A landscape with many valleys, sampled at points; each row gives a point and its height.
From any point a ball takes the steepest step (drop divided by distance) to one of its 6 nearest points. It stops when none of these is lower. Distance is the straight distance between rows; heights are no part of it.
k720 height 325: [148 118 131 112 132 138 145 142 175 149 137 156 146 107 106 155 152 141
 140 107 100]
k609 height 407: [181 132 111 162  97 178 130 102 131 147 186 149 140 102  99 131 151 192
 110 127 104]
k388 height 590: [103 158  82 131 150  82 153 138 127 104  99 118 148 139 168 178 127  98
 149 156 189]
k18 height 271: [141 155 141 129 137  74 160 123 202 161 107 115 125 139 126 156 151 137
 154 125 154]
k150 height 229: [ 85  65 139  89 142 131 116  93 111 128 159 116 155 136 131 109 130 104
 133 139  66]
k261 height 298: [101 128  99  82 176  85 118 147 119  76 122 129 138 137 130 126  72  65
 139 127 164]
k655 height 374: [113 129 144 137 131 109 171 169  79 124  92  71  74 165 169 117 137 126
 119 124 142]
k896 height 268: [155 164 142 161 123 121  92 157 112 126 122 101  73 127 121  90 124 131
 141 123 113]
k557 height 400: [140 112 116 108 128 160 142 151 122 122  99 137 138 131 107 165 159 117
 124 118 111]
k511 height 556: [147 152 120 121 127 136 157 130 186 144 100 154 166 116 105 196 158 128
 149 125 139]
k959 height 284: [100 127  76  56 163 107 118 143  94  84 117 183 177 140 132 130  69  88
 114 158 163]
k860 height 273: [ 94  87 137  95 132 136 124  76 136 146 168 111 175 142 123 123 141 126
 127 156  63]
k490 height 551: [121 115 116 128 139 161 159 138 100 102  78 141 154 142 115 210 168 114
 135 120 132]
k818 height 388: [111 117  88  67 151 118 145 123 105  89 115 169 187 120 124 169 110  83
 130 141 158]
k694 height 176: [125 105 140  72 113 116 132 100 192 161 151 170 184  90 118 128 126  98
 142 128 121]
k972 height 357: [133  70  93 146 133 180 124 111  72 103 150 110 109 151 121  91 110 107
  80 137  72]
k735 height 433: [135 157 136 131 137 131 154 139 165 148 100 122 128 123 116 175 166 129
 139 119 130]
k363 height 381: [116  93 105  99 156 149 136 159  90  83 110 127 124 149 121 145 107  86
 121 104 134]
k558 height 382: [134 134 136 143  96 108 170 154 106 160  99 100  73 143 164 104 159 171
 145 131 139]
k855 height 280: [120  96 115  90 145 137 143 140 117 120 129 133 148 126 111 133 138  87
 138 122 108]
k678 height 282: [143 159 136  91 133  93 133 117 197 148 113 158 168 109 124 157  94 100
 156 133 149]
k542 height 221: [120 129 158 131 147  74  85 166 167 135 154 123  90 105 113  83 119 112
 135  87 100]
k270 height 269: [149  99 112 136 129 192 122 146  78 116 126 128 115 122 111 119 134 119
 110 118  93]
k284 height 508: [133 105 105  90 124 154 171  97 153 147 137 158 182  99 126 170 167 145
 135 148  98]
k781 height 314: [108  88  99 133 144 175 127 104 101 132 164 119 138 144 124 107 144 125
 107 142  54]
k263 height 261: [134 137  88  71 128 114 120 115 129 148 119 196 217 123 150 144  96 120
 121 160 156]
k178 height 441: [133 101  81 142 121 194 149 111 102 133 138 127 133 129 125 142 170 143
 115 140  79]
k151 height 524: [155 180 149 187 111 155 130 120  95 138  95 100  94 121 110  97 108 201
 142 154 161]
k281 height 391: [103 134 116 114 173  88 141 161 129 103 105 100 125 139 145 129 111  78
 145 115 153]
k443 height 276: [115 134  96  86 157  94 114 140 139 106 110 153 164 117 134 132  85  75
 144 129 160]
k97 height 453: [101 135 144 155 125 124 173 149  88 124  74  79 108 172 174 159 162 126
 129 122 145]
k620 height 297: [107 114 146 119 169  69 105 180 124  96 134  91  88 143 134  81  98  52
 131  93 106]
k111 height 376: [135 123 129 114 115  63 169 141 161 140 102 109 100 137 178 133 164 144
 168 127 184]
k348 height 37: [132  98 156  60 100  62  73 106 167 145 151 174 194  97 168 105  79  87
 132 133 138]
k921 height 437: [139 155 122 125 107  74 175  95 200 156  96 138 127 148 167 175 168 147
 164 137 189]
k707 height 245: [ 63 120 163 128 131 115  71  81 162 166 200  93 170 114 134 107 139 165
  95 131  70]
k623 height 496: [175 142 102 160  99 204 129 116 106 139 124 149 118 112  90 151 166 183
 103 142 114]
k915 height 188: [116 131 148 122 156  50 113 154 198 136 140 108 110 125 134  85 119  91
 151  94 129]
k741 height 275: [100 115 144 121 111  93 184 167  87 123  96 130  98 153 181 131 147 146
 148  92 180]
k479 height 392: [111  62 107  82 163 152 130 153  86  82 139 115 124 148 119 117  91  65
 107  95 110]
k365 height 464: [156 146 130 159 120 185 128 146  90 128  89 122 116 140 111 160 157 135
 118 130 108]
k465 height 572: [139 133 157 176 122 181 115 132  70  90  88  95  89 121 102  74  89 147
 117 177 169]
k316 height 138: [102 106 138 104 114  84 177 175 100 106  92  97  84 148 181 127 149 121
 135  96 194]
k848 height 294: [152 170 135 146 121 145 122 150 169 144 124 120 111 133 103 148 147 151
 130 110 114]
k130 height 287: [117 126 112 146 125 154 111  81 143 160 190 116 164 111 131 107 149 179
 117 137  63]
k599 height 214: [ 89 105 159  83 100 100 116  55 172 164 172 132 211 127 146 128 140 111
 138 168 101]
k77 height 377: [126 130 134 127 144 132 127 161 111 110  97  96 111 133 127 143 135  96
 133 117 123]
k925 height 160: [153 131 109 131 112 186 157 117 145 151 170 147 153 106 109 155 177 176
 127 126  86]
k147 height 195: [137 145 136 122 141 105 117 152 201 162 137 134 120 116 105 134 127 129
 152 110 117]
k166 height 595: [101 117 114 127 143 167 164 135  89  70  82 125 153 168 124 219 137 108
 116 112 163]
k73 height 535: [127 120 145 145 121 205 148 144  66  87  64 116 112 182 125 166 126 112
  68 129 131]
k106 height 140: [100 113 166 100 137  66  73 132 235 169 169 162 139  97 124 106  86 110
 143 113 124]
k832 height 254: [181 134 116 165 108 172 104 120 104 124 162 139 119  96 101 112 135 164
 117 131 110]
k101 height 183: [119  92 129  76 137  95 119 130 144 124 147 158 177 103 121 123 108  84
 156 126 129]
k516 height 253: [160 109 124 170 117 143  79 127  96  96 164 134  96  99 104  69 102 138
 112 126 122]
k669 height 353: [137 149 148 134 127  83 150 155 140 145 121  88  63 151 148 110 144 133
 146 117 119]
k935 height 631: [147 182  93 129 131  97 152 101 167 162  92 181 188 125 147 185 126 121
 137 145 186]
k430 height 527: [123 158 154 170 122 162 148 145  66 125  73  87  96 148 136 129 129 132
 115 138 125]
k411 height 514: [110 153 149 189 120 179 162 109  69 139  75  94 102 125 123  90  89 197
 147 178 189]
k618 height 489: [134 164 101 116 145  84 140 126 151 142  93 167 188 117 145 178 114 107
 148 149 178]
k366 height 393: [144  80 110 143 120 210 140 128  53  93 115 115  95 148 114 107 127 104
  74 146 107]
k878 height 130: [ 99  89 130  53 134  76 102 114 116 109 149 154 169 115 143 100  91  70
 143 128 142]
k273 height 136: [160 126 121 148 124 159 105 148 106 110 145 137 108 108 104 105 140 146
 125 120  91]
k257 height 305: [129 127 125 117 153  70 143 165 137 125 122  72  77 153 147 101 131  87
 147 109 137]
k751 height 159: [108  82 139 106 137 112 105 136 155 136 166 144 136 110 113  88 130 123
 132 103  81]
k953 height 600: [155 138 147 177 108 208 133 138  68 112  85 123 107 131 110 142 140 154
  99 154 128]
k837 height 455: [110 140 154 172  97 154 168 126  51 152  87 101  73 137 157  76 113 170
 121 157 157]
k635 height 618: [ 70 146  93 144 136 122 170 126  82  51  90 118 118 191 154 182 118 100
 113 141 209]
k402 height 190: [144 168 156 135 135 111 130 125 240 174 160 131 109 135 117 135 129 145
 144 118 127]
k305 height 117: [114  99 135  61 102  83  85  70 133 130 166 153 212 142 169 107 100 100
 123 164 122]
k841 height 598: [191 201 149 161  96 168 117  81 139 135 158 131 122 109  97 144 125 220
 138 126 166]
k221 height 440: [152 199 148 159 111 144 149 125 166 176 105 115  95 143 117 166 170 209
 137 136 128]
k303 height 545: [127 163 155 179 106 178 147 137  69 139  71 108  96 133 127 132 132 174
 118 156 140]
k784 height 119: [144 141 136  63  96  97 109 101 162 163 137 184 210 103 164 116  88 103
 139 137 147]
k59 height 686: [114 156 106 132 148 108 153 122 138  95  76 135 155 138 132 194 149 111
 142 126 178]
k396 height 232: [153 158 157 153 130 112  95 129 202 154 208 163 106 106 100 119 124 179
 116  89 124]
k919 height 181: [167 162 140 174 113 109  71 110 150 128 177 145  95  92  98 101 108 178
 126  96 135]
k90 height 295: [137  97 126 142 134 157  95 167  80  96 129 119  79 128 110  95 113  80
 101 111  96]
k531 height 98: [144 105 120 160 120 108  94  71 120 131 204 144 127  63 127  92 111 182
  90 101 116]
k104 height 333: [126  67 113 155 133 153  87 128  77 101 163 133  85 121 118  59 108  97
  82 129  94]
k127 height 258: [126 134 132 107 160 110 118 163 167 133 127 120 134 123 116 129 129 108
 151 105 114]
k485 height 264: [163 166 137 149 115 143 109 129 197 148 180 143 108 105  94 122 144 176
 127 110 112]
k122 height 172: [106 102 111 172 132 131  76  75  93 143 196 128 137 110 126  70 116 152
  97 129  72]
k714 height 343: [137 134 144 170 134 114  70 156  87 103 136 102  57 123 125  67 100  96
 120 125 118]
k11 height 313: [160 102  98 154 107 195 133 124  81 131 130 134 125 124 115 127 151 150
 117 137  98]
k204 height 576: [169 176 150 178 102 179 124 118  92 126  94 119 109 113  98 128 128 203
 134 152 162]
k890 height 449: [176 185 138 157 115 173 126 124 173 151 138 150 111 117  97 174 158 211
 122 120 121]
k530 height 107: [110 105 161  86 118  98 106 120 195 159 172 171 147  93 124 111 111 117
 138 116 112]
k956 height 490: [103 124 102 112 151 135 142 146  89  62  86 107 119 165 130 184 105  74
 118 121 169]
k294 height 436: [112 162 151 151 102 120 176 134 117 155  94 110  84 153 165 146 168 172
 143 128 136]
k24 height 260: [153 131 135 172 125 104  61 147 109 118 163 123  70 104 108  56 111 137
 120 109 123]
k836 height 135: [125 155 150 118 137  68 119 140 232 169 150 121 111 130 130 107 115 110
 154 116 137]
k467 height 299: [ 86  57 110 126 147 153 115  97  80 112 162 100 128 174 127  76 100  87
  87 123  52]
k612 height 501: [ 91 134 107 145 123  92 181 127 112  99  91 118 133 162 178 171 165 121
 158 138 200]
k874 height 197: [ 70  95 161  92 104  84  96  63 153 149 169 113 195 129 144 115 132 112
 127 167  86]

Call two points neighbours if one is among the 6 nearest of the other. Go from one point of each pair to the other, from neighbour to neighbour, staying as low as possible. Name the highest point that can't be avoided.
k316 / k925: k257
k273 / k925: k130
k348 / k836: k106
k348 / k531: k396
k273 / k531: k516

For each start below, name the point where the ball stops.
k411: k316
k465: k316
k77: k836
k281: k836
k860: k348
k221: k836
k956: k348
k818: k348
k479: k348
k303: k316
k890: k531
